Each scene shows the same named points in several views. A view is turned or mirrored, and shifted as a whole, has a little noise and may leave points out.
In the rows, 128 means zero.

Scene 1
View 1
k_864: [ 55 148 137 151 183 214 129  61 110 184 104 102  92 165  98 168 181 173
 129  76 103 143 117  67 123 177 106 107 156 140 157 146 128 162 146 142
  80  96 126 159 178 175 130 148 157  95 232 101]
k_21: [102 142  91 142 157 146 161 115  96 149  89 132 147 112 116 146 164 126
 138 105  95 121  83  89  97 133  93 135 155 160  85 120 117 160 136  85
 102 106 108 129 133 134 108 148 130 113 145  98]
k_493: [ 94 146  69 140 118 129 156 106 137 120  86 114 119 111 123 149 158 118
 137  84  98 108  86 111 122 146 109 118 180 166  78 141 105 137 135 108
 128  94 108 122 121  98 123 141 108 131 146  85]
k_836: [ 79 158  83 128 106 103 135  84 165 118  80  57  77 129 172 161 189 136
 126  97 102  90 109 102 146 176 143  75 204 150  92 159  79 124 152 116
 135  75 137 156 103  89 163 153 128 116 163  81]
k_251: [ 85 138 140 157 211 225 155  76  51 168  97 135 136 145  87 143 155 165
 146 109  95 149 108  58  76 153  82 123 125 148 131 111 134 177 125 100
  67 121 114 145 181 197  97 146 160  82 196 119]
k_160: [ 84 131  80 150 130 177 158  92 123 128  92 140 127 116  76 142 139 124
 140  61 106 123  92 108 114 153  98 135 164 172  92 137 126 147 115 127
 109 105  91 110 153 114 112 132 104 129 171  91]
k_829: [109 144  62 127 111 120 162  90 132  71  69 106 110  98 138 129 140 123
 144 103 107  95  99 113 103 166 116  99 182 165  53 129  83 126 107  99
 129 100 104 118 115  89 130 143 108 116 128  91]
k_937: [ 82 132  90 159 158 181 156 126 106 193 102 174 162 121  57 159 153 113
 134  44  95 142  73  96 112 118  73 173 144 169 108 131 160 169 139 112
  97 110  88 110 163 141  90 135 107 137 175  90]
k_48: [119 144  77 136 146 118 175 119  99 116  73 133 148  96 141 138 159 113
 143 126  92 104  84 100  90 131 100 119 166 162  60 115  99 154 130  64
 121 107 109 126 110 118 108 148 126 113 110  99]
k_328: [100 144 105 152 177 155 163 118  84 174  89 149 156 124 105 153 175 122
 141 104  89 128  79  81  92 118  90 141 145 154  98 117 129 175 147  75
  96 115 112 136 138 162  98 152 141 108 153 100]
k_993: [ 94 152  68 138 105  74 151 136 162 154  84 108 129 111 153 168 190  94
 125  85  89  93  71 115 147 134 122 123 195 167  70 150 101 140 174  93
 145  82 125 135  86  80 134 146 106 140 123  74]
k_806: [ 97 144 108 136 159 173 157  69  92 114  82 105 110 123 126 136 155 152
 143 116 104 120 111  82  94 168 105  93 156 154 100 126  98 149 120 101
  97 108 117 140 143 144 121 150 147  94 168 104]
k_636: [119 134  50 138 120 131 180 122 111  99  74 162 162  84  93 123 126  95
 143  86 101 109  74 120  89 127  88 148 163 181  45 116 114 149 108  82
 125 117  83  91 124  92 100 134  89 136 107  90]
k_339: [ 79 139  77 138 116 164 147  69 142  99  86 106  94 120 104 143 139 140
 131  69 114 112 102 110 122 183 112 100 180 165  89 145 103 131 111 136
 118  94  98 120 143 101 134 137 112 119 175  89]
k_56: [100 144 100 142 166 138 161 117  95 158  87 127 142 121 128 151 175 121
 140 113  92 121  86  87 100 128  99 127 157 156  92 124 110 165 152  78
 107 105 118 146 125 143 109 147 140 110 143 100]
k_887: [108 140  73 130 126 154 167  66 107  61  72 107 106 103 120 120 125 143
 148 107 112 104 112 105  91 179 109  93 163 164  66 127  89 133  93 111
 112 108  96 113 139 103 124 143 115 109 142 101]
k_848: [ 69 160 100 146 129 114 129 116 167 199 100  85 104 148 147 188 216 128
 119  73  87 107  89  93 158 145 128 112 197 152 121 169 109 151 189 117
 126  73 142 171 110 116 148 150 134 125 182  77]
k_275: [ 70 146  93 140 132 155 135  84 140 140  93  92  94 136 122 158 168 139
 132  76 105 115 106  98 134 170 115 102 184 156 109 150 108 138 141 131
 113  88 120 143 134 113 140 142 127 116 184  90]
k_361: [ 93 143  79 136 126 148 150  79 127 100  82 104 103 114 121 141 149 135
 139  92 106 106 101 103 113 173 116  99 174 164  86 138  99 137 119 117
 115  97 109 127 133 103 131 146 117 114 159  94]
View 2
k_361: [137 149 122 113 120 175  83  91 105 100 146 142 152 120  92  67 114 140
 149 133 143 107 130 136 152 169 109 150 120 101 110 185 156 147  71 116
 102  88  89 118  98 139 100 115 153  91 161  88]
k_251: [140  98 118 142  93 144 208 159  91 152 196 177 134 106  71 114 145 127
 188 136 145  73 126  96 213 120 127 116 137  71 155 169  91  96  84  94
 153 106  98 119 110 177 108 186 133  84 204  73]
k_864: [143 117 121 149  93 180 169 144 112 134 199 203 159 132  42  87  99 146
 129 155 138  65 158 112 235 115 138 141  81  82 134 219  76 115  74 101
 116 112 104 113  95 191  92 174 134  74 199 107]
k_275: [139 144 127 122 124 178  87 113 113 106 158 167 159 124  74  68 103 148
 112 144 143 100 154 143 174 149 123 148  88 110 108 210 128 148  68 116
  92  88 101 107 102 151  98 133 145  88 175 104]
k_887: [142 149 113 104 108 177  85  68  97 107 142 121 153 123 107  67 122 117
 179 134 142 101 100 116 138 175  88 149 143  85 117 171 176 132  73 106
 113  93  76 128 104 133 100 106 153  93 150  80]
k_493: [137 148 134 107 138 162  63 114 104 100 141 140 146 106  99  82 125 141
 124 136 153 127 142 157 136 171 114 137 114 121 109 180 156 152  75 127
  94  76  94 117 104 124 107 119 152 103 166  88]
k_160: [141 141 118 114 131 171 125 129  84 109 152 137 149  95  90  98 100 107
 142 134 148 127 145 146 148 155 102 135 106 115 142 194 145 124  86 107
 102  75  67 137  92 123 114 141 154 100 187  92]
k_48: [132 129 137 105 137 135  71 125 106 112 143 126 128  94 123  91 177 148
 165 125 162 124 116 147 125 179 122 119 163 101 107 140 162 145  70 125
 125  77 104 109 122 129 118 127 147 115 166  57]
k_328: [133 112 142 124 130 124 135 173  98 138 170 152 128  87  98 121 165 141
 153 128 155 113 137 140 160 144 138 103 141 107 136 149 116 123  79 119
 137  83 106 111 117 145 123 170 142 107 199  63]
k_339: [141 156 117 114 119 191  90  85  97  98 147 144 163 120  83  68  84 120
 139 134 139 108 135 136 155 159  96 156  97 105 119 203 153 138  77 110
  91  86  79 131  89 140  99 115 153  88 166 102]
k_56: [136 119 139 119 133 130 105 151 110 122 162 154 130  99 101 101 170 154
 145 131 157 109 137 148 161 156 139 114 137 107 113 155 129 137  71 124
 126  85 112 105 120 145 117 152 140 106 185  67]
k_848: [131 140 152 122 144 154  61 150 133 106 171 188 158 120  71  75 129 187
  61 144 148 107 184 172 187 146 161 139  72 133  81 212 104 171  55 133
  82  77 133  84 118 158  98 138 146  97 186 105]
k_993: [129 149 155  99 167 147  14 132 123  91 137 141 146 102 111  78 150 174
  81 128 161 139 161 192 126 181 140 132 108 146  83 180 152 180  59 142
  81  61 116  94 121 118 114 113 154 115 168  82]
k_806: [139 124 117 124 102 161 120 105 109 122 163 154 144 124  86  79 140 143
 173 139 141  84 116 111 179 151 118 138 138  77 119 173 135 130  73 103
 128 100 105 111 114 160 100 137 142  87 170  77]
k_636: [136 146 123  92 154 153  74 124  80 100 128 105 136  73 125 103 130 107
 153 115 160 151 132 166  98 184  96 122 136 127 135 158 183 135  90 121
 104  59  66 141  96  95 121 123 158 112 175  75]
k_829: [133 158 125  95 127 166  46  73 106  96 131 120 148 115 112  61 129 138
 159 127 147 116 114 141 126 185 100 150 139 102 101 170 185 154  67 116
 103  80  87 122 109 121 101  97 158  98 147  83]
k_937: [136 123 130 121 146 145 155 191  72 127 167 150 133  66  93 140 115 105
 124 128 155 145 163 165 148 133 124 104 103 129 164 178 119 109 101 118
 113  68  70 137  91 125 130 175 149 105 219  83]
k_21: [138 124 133 118 131 139 109 150 100 124 162 142 136  95 101 103 158 140
 151 126 154 119 133 144 146 160 127 112 142 108 126 160 136 131  77 119
 123  85  98 111 116 137 117 149 146 109 180  71]
View 3
k_328: [134 120 136 164 118 119 167  87 130 100 126 134 112 103 149 118 121 119
 139 127  88 182 131 173  93 131 115 153  85 114 144 125 129 123  81 172
 165 124 135  80 151 148 114 171  87 137 189 121]
k_864: [110 133 114  69 112 111 155  67 122 119 152  76 118  87 124 123 156 167
 140 135  70 188 158 146  54 114 120 160 143  71 140 129  98 164  87 161
 217 171  92  95 136  92 165  86  75 134 153 121]
k_251: [113 145 119 112  88 149 182  95 116  97 158 129 100 101 135 137 130 160
 155 128  65 229 149 175  97 128 122 150  93  96 109 120  76 145  60 165
 221 151  95  86 134 123 145 134  70 131 183 117]
k_887: [150 135 117 146 127 153 164 128 153 107  99 143 158 136 168 144 118 152
 118 128 139 128 164 127  99 116 161 143  99 207 110 176  65  94 132 135
 108 132  94 119 134  65 133 157  99 142  96  86]
k_48: [152 115 132 179 140 136 160 113 141 105  95 141 141 122 167 110 105 108
 134 129 122 136 142 147 102 126 134 144  80 171 140 157 138  96 120 168
 111  99 140  91 153 133 110 195  94 140 156  99]
k_937: [123  96 154 188 113  78 159  45 154  81 111 158 112 110 134 138 154 112
 110 134  88 177 124 209  61 127 102 169 101 103 182  96 100 110  69 164
 166 169 128  80 140 123 113 136  87 125 177 144]
k_56: [140 116 130 151 135 122 160  93 131 111 117 119 132 109 155 109 115 115
 141 129  97 157 139 154  91 126 125 153  94 127 149 142 143 114 105 171
 148 114 139  85 153 140 122 173  90 136 175 105]
k_21: [139 116 136 165 127 118 162  92 139 104 108 131 130 113 153 119 124 120
 132 131 103 158 139 163  85 126 123 154  90 135 148 144 126 112 100 165
 140 126 134  90 148 130 119 168  93 137 167 112]
k_361: [145 118 124 131 136 120 151  95 153 120 101 113 155 121 156 125 134 135
 116 135 124 122 158 129  71 112 143 156 116 163 144 160 107 109 132 150
 121 136 110 103 141  78 135 141  96 134 110  98]
k_829: [157 117 127 155 148 126 149 105 160 112  83 127 167 132 173 123 121 125
 113 130 142 108 159 121  83 117 154 152 107 195 141 172 111  91 149 142
  87 122 119 110 144  83 120 165 104 138 104  88]
k_160: [133 104 144 157 125  88 151  61 157  96 104 137 132 113 143 136 154 127
 105 137 105 151 144 169  59 118 119 164 116 128 167 126  91 114  99 150
 149 164 117  96 137  87 124 127  95 127 139 131]
k_806: [136 138 116 116 128 146 168 111 133 114 129 115 135 111 152 125 123 152
 138 125 107 158 162 135  90 119 140 147 106 144 115 156  94 124 113 154
 160 130 104 100 141  99 144 148  89 140 140  97]
k_848: [139  97 126  96 163  73 127  51 140 147 102  46 156  82 144  79 142 111
 132 138 100 115 145 119  39 118 115 167 148  88 195 148 190 147 132 176
 139 132 142  86 165 119 136 125  99 145 149 113]
k_493: [148 103 131 154 147 101 147  81 158 112  87 118 157 118 159 117 136 112
 113 137 125 113 147 135  65 116 133 160 119 156 167 153 129 105 131 154
 108 134 126  97 147  97 121 153 101 135 130 107]
k_836: [157 115 109  88 173 104 132  88 147 148  91  51 177 102 164  90 127 130
 131 132 134  89 166  82  49 109 144 152 143 147 164 183 164 129 163 153
 105 116 120 101 157  85 145 134 105 147 101  85]
View 4
k_56: [144 104 136 102 171  81 117 141 112 162 114  97 113 131  95 157 145  98
 138 152 167 144 162 153 124  91 122 138  88  78  76 153 115 139 124 167
 169 147 140 142 130 134 122 125 147 151 117 102]
k_275: [195 135 164 105 155  96 131  95 122 184 128 131 109 148 144 144 136  79
 128 147 171 159 143 136 124 139 100 134  77 106  99 105  99 142 122 121
 156 137 146 116 141 131  98 133 160 168  97 109]
k_636: [ 84 154 170 144 189 111  90 115 151 154 128  83 107 135 137 164 116 125
 137 160 143 119 150 171 107 100 109 161  90 133 104 124 128 130 145 176
 150 175  90 106 148 121 178 146 140 111  88 102]
k_361: [170 132 147 112 158 101 112 101 145 176 133 119 104 147 137 151 119  92
 141 158 160 155 137 125 109 118 106 140  84 116 113  96 102 134 130 131
 156 148 120 104 126 122 135 160 139 164  84 107]
k_339: [171 144 168 120 149 107 116  86 149 179 131 132 104 146 154 153 113  89
 124 148 165 154 134 124 110 136  94 143  87 128 118  84  99 126 134 118
 153 147 129  99 146 123 134 157 143 160  77 119]
k_829: [140 134 129 114 179 110  91 103 159 174 138  96 107 152 129 150 117 104
 154 177 142 156 133 131  98 114 112 152  80 124 123  95 114 136 126 145
 144 161  89  89 111 113 161 175 137 149  85  88]
k_993: [166 163 149 110 222 114 108 106 112 169 131  76 111 157 142 128 156 103
 164 166 148 151 133 197 126 135 116 157  51 115  94 131 144 162 111 155
 133 155  82 100 119 132  94 127 200 141 114  60]
k_160: [131 145 185 129 146 102 120 107 139 166 122 124 110 125 143 166 114 101
 117 143 166 129 154 145 124 118  98 140  97 121 100 112 107 125 145 142
 162 151 143 122 168 131 145 132 141 138  83 135]
k_328: [123  99 153 102 155  75 124 155 108 160 104  99 112 112  90 166 141 102
 124 137 176 129 179 154 132  81 122 131 101  65  65 164 109 136 133 174
 182 145 159 159 147 141 123 111 138 146 118 122]
k_48: [117 109 124 107 187  97  92 142 131 163 124  77 111 139  95 156 135 112
 155 167 146 142 152 151 106  83 127 151  87  90  87 140 125 138 125 179
 152 161 103 123 109 118 149 152 139 143 109  83]
k_836: [230 139 131  85 189 105 117  77 125 190 145 118 111 171 142 120 147  77
 160 168 157 187 119 135 109 150 109 145  56 114 112  85 114 152 104 114
 137 138 105  88  98 122  80 160 184 180 106  67]
k_864: [215 100 177  91  97  68 161 111 103 184 109 168 106 117 129 157 130  58
  96 117 206 154 163 107 139 128  97 105 101  66  80 117  71 133 131 108
 187 114 216 157 166 146  73 113 139 191 100 157]
k_493: [151 147 158 117 184 110 106 105 133 168 129 100 113 143 139 148 131  99
 144 161 154 148 141 161 115 122 110 150  77 119 103 118 121 141 125 143
 147 153 110 106 131 125 128 142 160 144  98  96]
k_21: [131 111 145 109 166  86 114 140 121 161 118 100 109 127 103 159 135 106
 135 148 166 137 163 152 124  93 117 139  92  90  76 146 113 138 128 168
 167 150 136 138 137 129 136 129 138 145 108 109]
k_251: [146  66 151  95  95  54 143 152 119 168 100 147 109 106  80 178 125  82
  98 124 193 137 188  98 130  77 112 107 126  49  63 146  67 121 141 154
 203 130 210 175 156 141 122 125  99 175 107 162]

Which points are out of place in each view (at most two, in the order of its rows)? Write - if all are in place.
view 1: k_636
view 2: -
view 3: k_887, k_160
view 4: -

Scene 2
View 1
k_783: [117 119 111 119 123 104 141 151 133 124 146 141 167 157 123 127  95 124
 160 144 137 127 139 142 102 125 133 109 113 133 100  99 136 138 116 121
 137 152 131 161 113 147 148 115 134 135 155 103]
k_759: [123 144 103  91  88 143 124 151 108  80 168 118 167 162 166 144  48  93
 128 140  95 169 103 177 142 122 107 124  98 117 125 144 108 169 159 118
 122 166 122 169 131 155 128 132 174 148 164  40]
k_948: [130 121 107  94 114  99 151 166 137 100 118 108 175 153 138 121  84 121
 181 122 145 151 130 158 121 120 121 102 149 135  98 119  95 130 148 107
 120 114 124 168 111 166 149 137 174 144 145  89]
k_604: [103 110 119 117 127  95 142 187 127 117 146 118 177 157 115 117 109 128
 192 118 167 127 150 149 116 136 108  82 147 139  89 109 128 142 126 132
 140 132 129 165  95 154 159 148 141 129 131 107]
k_573: [119 115 115  80 104  95 161 193 133 103 118  82 179 154 143 116  70 110
 193 105 153 157 117 181 133 129  92  96 174 142 105 119  83 125 162 111
 120  93 133 180 104 171 148 147 188 139 139  82]
k_656: [121 132 109 114 100 135 125 124 114 118 178 153 158 157 144 141  61 106
 104 166  87 142 114 152 105 123 134 138  68 116 122 107 151 156 121 125
 133 195 135 167 138 137 128 101 133 136 180  67]
k_415: [130 106 110 127 133  89 150 119 156 160 135 169 156 148 112 122  98 141
 139 170 129 109 139 115  58 120 165 129  95 133 105  55 156 114  86 116
 139 156 145 162 117 136 141  82 112 126 177 125]
k_750: [126 100 117  76 100  79 173 159 146 150 112  98 161 139 141 109  47 122
 156 138 125 143  93 171  93 129 103 124 160 147 129  59 108  90 135  99
 128 100 161 194 126 155 124  96 167 130 175  90]
k_692: [150 131 100  94 122 103 145 153 150  83  96 113 177 151 144 128  95 117
 189 121 148 155 138 148 120 112 146 102 145 133  91 131  72 139 151 103
 107 104 117 158 105 172 156 140 190 152 142  90]
k_395: [118 119 114 127 127 105 134 140 134 127 145 152 165 158 119 127 110 129
 158 147 140 117 149 130  94 121 144 111 101 129  93  98 145 141 105 126
 137 162 132 155 111 143 150 116 125 131 155 108]
k_777: [113 118 115 120 120 105 136 161 130 125 149 140 167 156 120 123 100 125
 161 140 140 126 143 145 107 126 126 106 117 131  98 102 142 140 116 131
 138 154 130 162 111 147 147 122 132 130 152 101]
k_941: [126 124 108 118 120 112 137 130 131 127 153 156 162 153 132 132  87 123
 137 160 117 130 133 137  93 121 146 121  88 125 107  94 143 141 112 121
 133 169 135 161 122 143 140 104 130 131 170  94]
View 2
k_941: [149 110 130 143 131  90 143 112 136 147 102 122 107 141 119 132 111 175
 125 128 120 109 138 143 112 139 120 148 141  88 126 103 135  86 124 129
 125 132 128 119 120 175 110 106 124 118 126 110]
k_656: [134 117 144 129 117 106 168 102 137 164  71 123 118 112 106 134 111 163
 137 139 123  76 136 114  98 152 107 149 138  95 100  96 145  75 141 132
 133 126 125 134 114 168 112  87 109  90 147 111]
k_604: [173 102 123 129 135  74 113 122 153 119 130 129 102 200 152 142 105 142
 135 113 104 140 134 174 148  95 160 134 140  94 140 128 132  85 145 122
 101 162 119 102 119 149 132 108 133 159  93 159]
k_783: [163 106 126 142 135  80 124 121 145 131 122 123 103 174 137 140 110 159
 133 120 113 127 137 162 130 115 138 140 139  89 134 114 135  89 126 121
 111 145 122 106 116 161 118 104 131 141 106 136]
k_750: [206 141 127  84 114 115 124 126 130 154 104 162 102 181 147 155  74 189
 131 139  71 151  88 136 119 121 178 180 129  70 134 127 120  88 172 168
 152 145 107 138 131 189 122 156  97 138  88 110]
k_573: [191 122 129  84 110 120 102 121 137 143 104 149 100 227 168 143  96 146
 173 127  70 144 114 158 128  99 188 135 148  93 128 160 122  71 180 139
 136 160 102 121 133 130 147 130  92 172  65 159]
k_692: [178 107 131 136 118 124  90 125 117 155 106 121  93 215 156 132 125 163
 181 118  88 141 145 162  96 112 154 116 159  97 138 159 118  73 144 113
 135 129 112 125 142 133 127 128  94 187  63 132]
k_395: [154 104 127 161 136  80 132 116 138 141 114 116 101 154 120 138 116 177
 123 119 124 117 146 153 115 130 121 143 142  91 138 107 134  92 108 119
 116 129 129 116 118 174 104 111 134 131 118 114]
k_948: [178 113 130 119 116 111 107 123 129 146 104 136  98 206 149 139 110 158
 165 119  90 137 127 156 114 109 162 132 152  92 135 145 124  76 153 125
 131 146 109 122 133 140 130 125 103 168  78 143]
k_759: [133 120 155  94  96 134 146  97 135 168  52 129 118 153 128 134 119 135
 181 143 102  77 130 116  96 138 129 128 152 107  95 134 141  55 175 121
 140 138 108 140 126 122 139  85  78 118 116 143]
View 3
k_759: [117 150 110 132 149 153  88 110 157  97 119 194 155  98 176 147  74  83
 102  87 139 111  53 138 135  61 166 134 103 130  77  64  98 114 132 117
 182 101 127  89  69 133 171 121 131  73 124  62]
k_692: [131 120 129 139 150 160 145  92 140 155 108 179 172 138 147 195 116  73
  97 103 111  81  74 125 103 108 174 113 105 170  80 115 122  66  68 121
 172 131 158  84  80 134 175  76 154 103  79  94]
k_941: [106 100 138 121 117 160 110  79 124 130  93 138  99 101 152 140 103  89
  91  99 157 124  99 122 130 103 151 125 104 147 120  86 112 105 133  88
 145 111 114 106 100 123 173 124 124 117  87  97]
k_604: [134  97 130 126 117 149 131 120 157 166  95 177 136 113 122 202 110  76
 120 123 142 130  98 126 116 131 146 103 107 180 124 101 112  64 104 126
 147 139 128 102 136  93 155  90 149 112  99  84]
k_573: [140 145 125 129 130 181 152 120 167 150 106 218 196 123 137 227 112  67
 117  99 119 114  81 146 102 123 161 127 108 151 101 112  88  63  83 145
 182 135 152  79  99 130 173  76 170  87  95  59]
k_948: [130 123 130 130 134 171 138 102 148 150 104 187 164 123 144 199 115  72
 107 102 127 106  85 134 111 117 163 119 108 159  97 105 105  71  89 123
 170 130 147  88  94 129 173  87 154 100  89  82]
k_783: [117  99 139 123 115 158 120  91 134 144  94 150 114 106 139 167 108  85
  98 107 152 125 100 123 123 114 147 117 103 161 124  94 109  88 119 103
 146 125 123 105 111 112 165 109 133 118  89  92]
k_750: [114 143 155 103 105 225 157  81 139 135  93 181 156 110 145 208 118  67
  97  78 140 140 123 157 104 138 144 154 111 108 133 116  55  88 111 117
 171 126 138  88  96 158 192 103 162  99  64  59]
k_415: [100  80 165 104  95 179 132  53 101 149  79 102  73 101 141 146 121  83
  81 102 167 134 136 115 122 135 138 128 101 145 152 106 102 102 127  75
 130 121 114 113 112 130 178 126 126 140  58 113]
k_777: [121  95 134 121 117 151 118  96 141 148  94 156 116 103 136 170 106  81
 105 114 155 130 100 124 126 117 150 114 104 163 123  94 108  85 120 110
 147 122 121 105 120 109 164 106 133 117  98  91]
k_395: [112  86 143 120 117 153 116  77 123 145  91 131  96 108 145 147 112  87
  91 109 154 116 103 118 124 113 151 116 103 161 120  92 119  96 122  91
 137 121 122 107 107 118 166 114 127 124  85 107]
k_656: [ 98 118 131 121 122 155  84  82 130  99 105 143  94  84 173 121  80  91
  87  90 166 131  86 127 144  78 155 138 103 126 111  62 100 131 155  86
 157  95 105 107  86 127 171 144 115 101 105  82]
View 4
k_777: [125 113 145  98 147 122 135  84  97 147 106 127 107 128 123 119 101  94
  98 166  99 124 199 114 124 145 150 108 114 113 108  93 149 130 150 103
 112 132 148 128 138 123 111 109 137  95 107 100]
k_941: [119 140 170 101 164 128 135  91 104 156 104 124 106 124 125 134 105  99
  93 177  82 118 205 111 130 134 148 109 105 137 111 107 149 118 147  85
 121 134 159 146 137 134 109  88 149 111  89  90]
k_415: [129 128 158 117 167 105 112  99 131 179  95  96 139 110 144 139 100  96
  54 189  84 139 206 155 119 149 160  95 134 139 113  81 141 143 144 102
 144 145 151 183 141 124  77  82 155 129 112 103]
k_395: [126 132 154 112 158 118 136  97 111 152 102 117 116 120 122 134 108 103
  89 170  91 122 199 124 122 140 157 100 121 131 114 101 147 127 138  92
 111 131 153 149 135 132 100  89 149 104 100  92]
k_759: [106 152 173  80 159 154 153  83  55 128 130 155  68 143  99 113 105 102
 139 166  85  95 200  43 144 122 123 120  83 114 112 144 171  83 169  60
  96 117 165  84 128 136 157 103 145  84  64  69]
k_948: [116 124 126  98 142 119 140  93  68 136 137 123  96 152  98  94  83  93
 103 172 108 104 190  94 111 158 146  87 145  86 124 113 178 114 175  91
 115 119 140  83 116 104 134 129 144  81 115  89]
k_656: [113 156 192  88 177 152 138  82  92 153 105 139  94 117 130 138 116 101
 106 180  68 117 210  80 150 109 130 126  66 149 107 124 150  99 153  68
 114 135 175 148 149 151 127  73 150 112  63  79]
k_692: [121 129 124 122 140 102 148 110  76 135 138 113  98 147  85 101  85 106
 102 168 116  99 175 103  97 166 164  65 173  85 133 116 180 114 159  89
 115 110 133  84 107 103 124 125 147  82 125  92]
k_604: [130  88 112  98 130 117 141  82  90 136 109 128 106 141 119 104  91  87
 106 151 116 126 198 114 113 158 148 104 132  85 108  80 156 143 153 117
 103 129 136 101 136 106 116 136 128  77 125 105]
k_750: [116 141 149  61 171 134 103  93  56 164 141  94 115 160 122  79  64  66
  64 215  84 110 226 103 138 159 113  94 132  94 124 103 187 113 209  87
 174 143 136 101 125  85 145 119 147 122 119  94]
View 5
k_415: [122 140 120 130 137 162 131  94 124 145 146 136 175 161  67 133 125 168
 147  79 143 131 183 128  78 149  70 172 180 154 195 200 125 115 122 147
  98 121 105 112 127 150 132 115  93 135 104 179]
k_573: [156 138 175 164 119 237  86 121 187 116 100 160 107 105  72 112 116 157
 141  91 123  70 131  81 130 188  56  63 105  82 153 146  89  97 162  91
 112  87 108 131 102  79 105 102 117 145 125 144]
k_604: [143 150 130 151 141 203 117  78 141 104  88 136 144 110  82 134 119 148
 167 105 146 108 155 110 106 186  60  76 134 112 150 163 109 102 157 135
 119 111 114 152 122 100 153  94 122 154 144 150]
k_395: [120 142 123 143 130 176 116  94 141 130 120 135 156 133  89 152 122 158
 151  89 138 119 165 124  92 158  80 132 159 145 176 166 138 123 129 151
 108 125 118 142 147 139 138 106  91 156 107 165]
k_759: [145 135 159 173  96 181  85 135 166 145  91 134  97 139 155 186 112 135
 118  75 120  56 108  97 100 157  99  78 146 120 143  96 151 117 123 127
 119 129 122 136 132 105 117  91  89 191  80 184]
k_948: [135 143 158 159 123 220  96 113 173 119 101 149 119 110  85 130 118 155
 144  96 126  87 141  96 121 183  69  82 118 109 158 144 111 115 152 115
 114 100 115 143 126 101 120 107 101 152 115 150]
k_656: [136 135 130 156 104 147 108 121 131 155 117 124 130 162 144 184 115 137
 118  67 134  91 137 118  75 136 104 129 186 150 167 131 156 116 102 152
 114 144 115 119 133 133 128  96  85 179  77 196]
k_750: [164 137 173 156 108 201 101 133 148 145 137 160 122 150  65 102 119 156
 124  68 131  75 151  85 104 159  54 109 153 102 170 177  82  79 142  90
 109  97  87  85  78  92  94 109 115 132 103 175]
k_783: [130 145 124 149 132 183 116  95 141 125 112 137 149 132  89 147 120 153
 150  88 138 110 158 114  92 166  76 114 154 131 168 164 127 111 135 142
 110 120 112 137 133 120 141 101 100 155 114 167]
k_692: [120 138 165 156 123 233  86 116 197 117  99 156 116  99  74 128 119 168
 152 101 115  92 141  96 137 190  75  88  98 105 165 138 118 131 156 113
 108  99 123 158 149 108 111 117  93 152 112 134]
k_777: [137 145 124 146 132 183 113  92 139 123 103 132 147 129  91 149 122 148
 151  89 149 110 155 115  94 166  73 106 155 128 163 163 127 108 139 145
 114 122 113 140 129 117 144  96 105 156 120 166]

Which points are out of place in each view (at most two, in the order of its rows)? Write - if all are in place.
view 1: k_395
view 2: k_783
view 3: -
view 4: k_415, k_692
view 5: k_573
